Each row is a point on a tangle of strands that fork and nearly touch. The rows are in no order.
In the rows, 128 means zero.
Two points are linked if the straight distance between their rows is under 111. Some points are linked to none.
Z_321: [148 155 104 124 116 112  54 160 145 146 172 136 111  90 169 133 154  85
 174 120 162]
Z_616: [112 165 115 159 113 109 139 101 161 136 111  87 127 126 101 118 143 158
 158 173 180]
Z_348: [149  72 117  85  95  88 107 138  88 159 153 129 110 118 136 129 138 130
 101 173 160]
Z_235: [101 182 161 153 135 187 177 130 142 122 149 145 117 157 119 118 113 114
 130 101  83]
Z_516: [134 154 136 163 147 152 154 126 128 135 166 161 122 114 146  57 174 101
 142 149  97]
Z_776: [ 90 149 139 182 152 143 128 124 168 107 117  85 173 158 110 176 110 149
 124 122 158]
Z_960: [111 145 151 164 139 169 220 124 142 143 143 139 131 117 136  75 163 145
 130 152  88]
Z_148: [ 93  71 128 145 169 121 170 129 100 113 107  82 160 161 109 154 124 164
  69 158 134]
Z_422: [101 153 142 143 118 199 152 128 159 140 167 175 135 139 149 122 137  66
 167 104  60]
Z_444: [104 188 138 166  76 148 142 117 132 158 152 117  91 181  95  97 160  46
 130 120 117]
Z_895: [ 97 134 141 146  98 156 190 142 116 160 157  99 102 172 105 126 116 125
 117 137 128]
Z_979: [132  98 119  96 167  81 113 144  39 142 103 150 111 159 175 182 126  76
  96 107 140]
Z_849: [150 156 155 120 133 142  92 131 128  89 136 124 127 124  82  99  89 183
  96 130 156]
Z_889: [152 163 177  84 151 114 115 158  62 122 143 176 121 131 166 139 135 122
 107 111 138]
Z_395: [123 139 159 172 166 136 109 172 109 128 168 131 170 146 166 150 155 108
 101 130 146]
Z_29: [128  86  96 117 134  93 134  84 112 126 118 138  94 123 107  86 143 124
 113 190 124]
Z_818: [117 122 125  99 132 110  97 122 124 118 119  99 139 133 100 156  94 191
 127 186 221]
Z_600: [120 129 143 116  92 132 153 155 135 161 171 132 134 113 162 157 152 129
 161 153 135]
Z_406: [119 152 116 141 137  98 167  90 153 103  73 132 141 127 129 143 148 126
 160 107  70]
Z_297: [108 155 118 149 128 152 188 152 112 187 167 136  93 163 150  94 156  58
 177 119 100]
Z_706: [137 132 152  70 156 176  97 113 137  94 143 203 126  73 162 146  87 160
  94 130 123]
Z_214: [118 163 130 128  81  82 149 127  87 141  97  81 117 187 100 162 130 137
 133 132 158]
Z_649: [120  91  98  96 159 108 105 150  69 148 137 125  87 154 142 171  87 114
 100 130 174]
Z_450: [ 95 163 129 204  95 190 173 126 187 182 163 106 101 128 115  68 151  97
 136 139 141]
Z_438: [114 149 176 116  91 142 163 104 130 120 143 166 139 141 126 139 152 121
 119 169  91]
Z_72: [125 143 151 150  54 119  88 141 136 143 156 112 148 157 108 145 159  68
 114 127 124]
Z_805: [182 153 139 116 152 150  84 166 103 116 169 157 111  98 143  65 111 144
 117 105 136]
Z_990: [120  89 134  76 118 187 125 150 130 139 183 168 121 113 147 155  83 136
 118 127 117]
Z_664: [162 174 137 185 127 128 115 141 153 132 150  94 134 102 107  52 160 153
 132 136 168]
Z_637: [ 91 115 150  81 113 143 173 114 104 112 119 132 115 168 103 175  92 153
 100 132 103]
Z_308: [102 134 167  75 170 137 118 107  93  98 120 207 116 113 173 202 116 109
 113 163 139]
Z_669: [128  85  96 161 136 135 122 142 165 131 130  70 130 123  93 120 103 152
 122 102 139]
Z_217: [167 121 122  73 126 123  87 115 148 101  98 138 148  59 136 127 103 215
 136 119 143]
Z_394: [168 147 160 154  86 145  95 190 133 131 155  93 162 127 118 110 128 139
 113  59 126]
Z_449: [126 136 143 171 169 120 117 135 143  86  91 100 202 144 116 151 116 174
 105  94 140]
Z_272: [132 108  68 130 149 111 100  87 167 106  92 122  99 110 100 111 106 122
 153 116 116]
Z_521: [138 120 135  95  70 103 117 106 130 121 109 138 124 153 104 148 123 104
 120 101  80]
Z_421: [147 182 123 130 139  80  62 128 129 115 132 149 137 112 160 132 175  95
 154 141 162]
Z_323: [114  95  90  82 177 111 182 112 100 123  94 143  83 123 137 126 105 141
 139 124  96]
Z_88: [105 129 141 196  55 135 182 112 157 171 104  52 120 152  75 107 153 138
  86 153 148]
Z_530: [109 158 103 136 115 111 166 128 121 173 146 117  69 149 137 130 148  81
 178 147 133]
Z_661: [123  92 106 169  90 175 134 114 207 141 150  82 120  70  93  82 129 148
 140 157 136]
Z_648: [150 131  98 132 154  67 141 118  93 127  77  87 111 145  95  80 130 172
 134 140 165]
Z_574: [141 125 139 154 100 127 158 125 181 114 109  92 178  80 115 101 154 202
 134 130 112]
Z_983: [115 161 143 139 199 138 186 144  86 118 129 158 104 141 161 123 134 103
 149 117  99]
Z_967: [141 175 105 131 135 115 139 121 160 116 106 138 117 105 150 128 129 143
 194  97 103]
Z_910: [123 102 123 168  94 125 146 141 104 184 153 119 134 177 131  88 178  31
 126 115  86]
Z_245: [127 166 142 160 107 136 116 152  99 155 174 131 113 177 124  79 173  43
 119 118 119]
Z_483: [105 130 109 111 191 130 144 109 130  94  83 105 134 136  99 129  84 200
 126 148 164]
Z_239: [167 147 171  60 116 152 107 153  82 128 150 203 124 116 166 112 118 120
 105  92  98]
Z_510: [150 106 116 168 106 140 170 157 133 156 132  93 133 139 103  73 135 122
 121  77  90]
Z_671: [ 90  98 117 126 153 148 136 126 122 142 173 149 103 136 150 157 119  95
 130 180 140]
Z_537: [ 87 105  99 181 108 138 157 119 161 165 141 103 119 162 126 153 142  60
 143 130 106]
Z_47: [152  54 109 103 154 145  77 115 145 116 126 173 148  79 153 126 104 122
  77  96  91]
Z_24: [110 102 139 107  74 172 135 133 159 147 175 136 127 126 124 158 107 120
 142 133 109]
Z_544: [139 142  96 142  85 122  63 144 159 151 173 104  92 110 115 115 138  75
 168 132 162]
Z_887: [122 185 132 219 116 145 127 117 191 123  93  64 148 129  85  98 131 147
 136  97 160]
Z_633: [117 111 148 102 158 141 120 114 106 113 134 202 126 124 164 158 135  76
 114 139  88]
Z_116: [125 118 139  90 168 182  96 129 129 118 166 208 113 100 174 145  99 100
 114 130 115]
Z_526: [122 146 136 160 198 110 112 165  95 126 144 118 153 148 162 162 132 132
 124 147 192]
Z_480: [137  99 135 157 185 133 134 134 138  89 106 128 183 115 138 116 130 166
  93 102  97]
Z_106: [171 140 111  76  80 118  74 126 127 137 145 174  89 103 131  87 135  76
 156  95  92]
Z_7: [144 126 113 171 111 171 147 142 170 127 119  72 124 112  81  67 103 161
 125  70 108]
Z_364: [136 107  83 101 184  73 143  92  96 114  69 136  91 126 119 100 120 152
 129 149 130]
Z_851: [114 183 102 130 131  86 112 124 117 143 135 126  93 139 151 148 154  89
 187 165 172]
Z_850: [124 108 128  87 102  92 152 142 103 158 135 138 120 122 176 191 147 117
 160 145 123]
Z_511: [134 136 108 169  86 184 163 136 182 172 169  91  89  86 109  53 131 138
 170 133 134]
Z_143: [107 102 109 139 177 136 148  86 168  82  96 135 152 104 113 107 129 170
 111 148  89]
Z_387: [130  69 101 133 112 118 122 122 113 160 136 143 123 159 137 118 151  41
 129 105  68]
Z_957: [133 161 118 124 118 165 141 130 126 154 148 172  98 149 142  89 141  49
 182  84  64]
Z_704: [104  92 146 110 179 130 203 151  86 119 106 116 148 138 146 162 120 184
 102 135 109]
Z_467: [110 130 148 143  90 133 157  93 176 102 112 135 166 129 120 151 153 126
 126 132  67]
Z_159: [100 127  95 165 172 143 140 123 160 111  99  67 140 146  85 125  83 185
 125 126 169]
Z_654: [147  90 120 127 114 147  99 181 143 149 166 130 154 102 169 153 125 109
 136  79 114]
Z_131: [116  73 117 138 137 103 132 109 115 121 101 113 153 150 120 150 137 125
  85 138 108]
Z_857: [145 110 124 117  64 124  84 135 178 126 125 102 151  96 121 162 116 139
 150  97 128]
Z_200: [135 176 170  72 159  98 147 137  60 107  96 165 112 139 156 167 122 150
 138 126 147]
Z_741: [152 142 149 110 138 145 137 117 119  95 128 168 124 123 114  79 120 144
 108 116  82]
Z_149: [171 122 138 128  88 152  56 159 166 102 137 110 162  92 115 133  97 152
 123  61 130]
Z_227: [134  88 128  97 170 123  84  97 144  99  96 188 175  70 180 172 125 133
  93 117 107]
Z_391: [139 144  99 122 145  78  56 139 108 118  94 122 127 157 135 175 112  81
 136  68 145]
Z_980: [127  66 129  68 203 116 127 102 103 106  77 183 152  66 182 166 115 157
  82 130 124]
Z_56: [154  55  97 108 118 119  84 113 132 143 124 171 135 108 147 115 135  64
 105  93  74]
Z_908: [102 133 133 140 220 108 152 110  63  98  89 146 115 165 144 148 126 123
 117 170 150]
Z_940: [ 81 124 122 145 107 142 159  97 125 122 124 109 103 186  86 160 104 105
 103 147 116]
Z_518: [110 160 145 114 121 161 186 135 151 129 153 144 121 100 156 145 132 165
 177 147 108]
Z_273: [155 159 154 143 105 128 120 135 138 129 165 144 138  99 135  77 171 132
 133 160 133]
Z_466: [104  97 139  59 139 116 117  95 105 112 117 169 111 117 142 193 107 146
  97 189 160]
Z_142: [131 128 133  97 103 152 157 157  85 161 178 128  73 165 109 110  99 117
 127 130 133]
Z_298: [174 139 113 152 136  95  71 154 134 129 127  82 139  93 115  76 140 167
 149 129 195]
Z_888: [ 96 179 174 143 142 170 166 101 141  86 139 153 138 144 111 138 120 153
 117 158 106]
Z_816: [133 146 155  82 131 159 111 119 145  79 122 153 138 103 116 146  76 206
 109 128 135]
Z_602: [109  96 108 181  68 149 157 102 192 150 116  52 119 108  63  97 140 147
 114 156 148]
Z_820: [117 116 134  70 116 103 125  93 111 102  82 153 120 151 113 185  94 134
 102 111 105]
Z_718: [125 140 111 144 121  62 168  99  79 135  73  80 117 183  98 114 147 147
 116 158 145]
Z_717: [145  89  90  97 172 138 102 133 115 125 128 145  84 120 128 115  68 126
 109  86 123]
Z_868: [115 167 146 161  57 175 144 138 168 180 182 129 112 137 123  88 170  70
 162 131 117]
Z_646: [151  96 135 170 113 157 116 141 142 129 154 127 152 133 106  70 143  92
  96  97  83]
Z_48: [146 130 135 113 104  99 155 102 103 117  92 142 122 159  94  96 138 124
 106 100  68]
Z_841: [112  75 127 133 162  88 163 134  88 127  90 129 164 143 171 190 154 109
 110 124  96]
Z_282: [ 89  80 139  75 189 118 155  97  97  96  83 162 140 103 161 192 124 163
 103 190 143]
Z_328: [123 121  97 128 173 102  96  68 174  74  64 136 167 103 109 123 131 168
 139 161 142]
Z_486: [106 114 135  92 163 154 205 148 120 125 134 134 121 104 166 153 106 191
 151 144 113]
Z_78: [141  76 106 101 110 123  81 161  96 160 176 123  96 135 131 139  99 104
  99 131 163]
Z_813: [171 131 153  71  90 179 123 138 125 123 153 180 127  94 143  79 105 153
 127  94  69]
Z_211: [ 91 117 111 154 162 180 121 141 172 129 179 126 121 120 136 162  90 124
 141 141 147]
Z_140: [126 124 105 117 143  77 117 129  71 134  93 128 104 185 139 169 120  74
 120  89 109]
Z_873: [126 179 126 134 124 104  91 115 158 116 102 100 158 131 100 140 123 169
 173 171 220]
Z_939: [151 153 109 120 169  71  55 128 122 109  72 126 165 128 146 158 121 136
 149  95 175]
Z_170: [107 120 151 144 161 125 159 168 101 131 137 130 162 147 177 186 143 111
 132 108 108]
Z_121: [144 177 148 145 105  79 117 139 121 128 126 122 152 127 140 120 186 125
 148 139 140]
Z_758: [181 150 142 157 114 165  71 150 150 102 167 115 134  77 110  49 122 154
 121 112 144]
Z_533: [121 150 155  92 184 100 142 111  59  94  82 146 124 156 123 151 111 174
 104 164 171]
Z_959: [145 166 121 114 114  85 109 166  85 147 128  86 105 160 125 149 119 138
 148 111 189]
Z_545: [152  95 122 143  75 117 118 146 178 139 134  84 170  70 129 122 150 167
 148 126 128]
Z_502: [104 107 111 139 186 114 141 107  69 124 136 155  92 160 139 127 138  80
 107 187 136]
Z_299: [149 149 124 108 135 110 139 169  82 155 156 119  86 139 139 107 121 140
 144 126 156]
Z_542: [141 107 116 111 154  95  92 158 126 134 118  95 161 110 151 167 112 184
 137 142 206]
Z_319: [123 108 103  80 158  87 164 126 100 142  98 143 103 102 175 167 128 142
 161 139 121]
Z_183: [125  80  96 167  76  93 115 113 141 149 111  60 129 157  91 140 138  97
 120 122 132]
Z_612: [121 196 130 150 181  90 129 116 111 100  80 128 134 161 134 147 138 123
 161 121 147]
Z_710: [127 134 125 155 108 105 174 109 152 136 110  94 139 111 113  91 170 167
 137 160 130]
Z_439: [107  90 107 142  76 155 125 109 164 163 154 138 123 150 116 133 138  42
 154 120  75]
Z_744: [156  93 152  95  66 183 119 125 140 135 173 160 126 108 101  67 116 129
 106 127  84]
Z_626: [146 128 159 155  68 179 118 129 158 132 163 115 132 124  79  70 133 119
 104 125 112]
Z_608: [137 139 104 105 189  85  77  86 149  85  36 140 186 116 130 151 112 167
 148 122 165]
Z_352: [121 164 164 211  66 141 134 106 176 127  97  62 152 145  58  98 150 140
  92 122 150]
Z_538: [134 140 136  99 118 121  66 121 139 110 142 148 127 118 133 174 108 131
 125 138 166]
Z_335: [172 109 101  92 114  91  75 138 141 130 105  99 131  80 118 117 107 186
 153 126 188]
Z_945: [141 169 175 138  49 136 120 173 130 152 170 105 151 145 130 137 159 102
 132  92 120]

Follow the links from the first point to the second, and from the first to the third. Name the last point that the two ways share.
Z_957; Z_805; Z_850 | Z_664
Z_282; Z_960; Z_530 | Z_273
Z_849; Z_239; Z_439 | Z_116
Z_88; Z_466; Z_537 | Z_387
Z_450; Z_544; Z_873 | Z_335
Z_518; Z_888; Z_805 | Z_664
Z_545; Z_758; Z_227 | Z_335
Z_895; Z_910; Z_851 | Z_116

A fork is a point with three links. Follow the links from the first point to the second and name the forks in between, in order.
Z_542; Z_887 | Z_335 > Z_816 > Z_116 > Z_387
Z_308; Z_616 | Z_116 > Z_816 > Z_335
Z_967; Z_818 | Z_421 > Z_273 > Z_664 > Z_335
Z_990; Z_820 | Z_600 > Z_364
Z_626; Z_940 | Z_813
Z_940; Z_544 | Z_364 > Z_600 > Z_116 > Z_816 > Z_335 > Z_664 > Z_273 > Z_421

A fork is a point with three links, a tip a point with one. Leave the first point through the second and follow the links. Name the first fork or tip that comes.
Z_526; Z_395 | Z_600
Z_910; Z_245 | Z_887
Z_143; Z_328 | Z_348
Z_873; Z_616 | Z_72
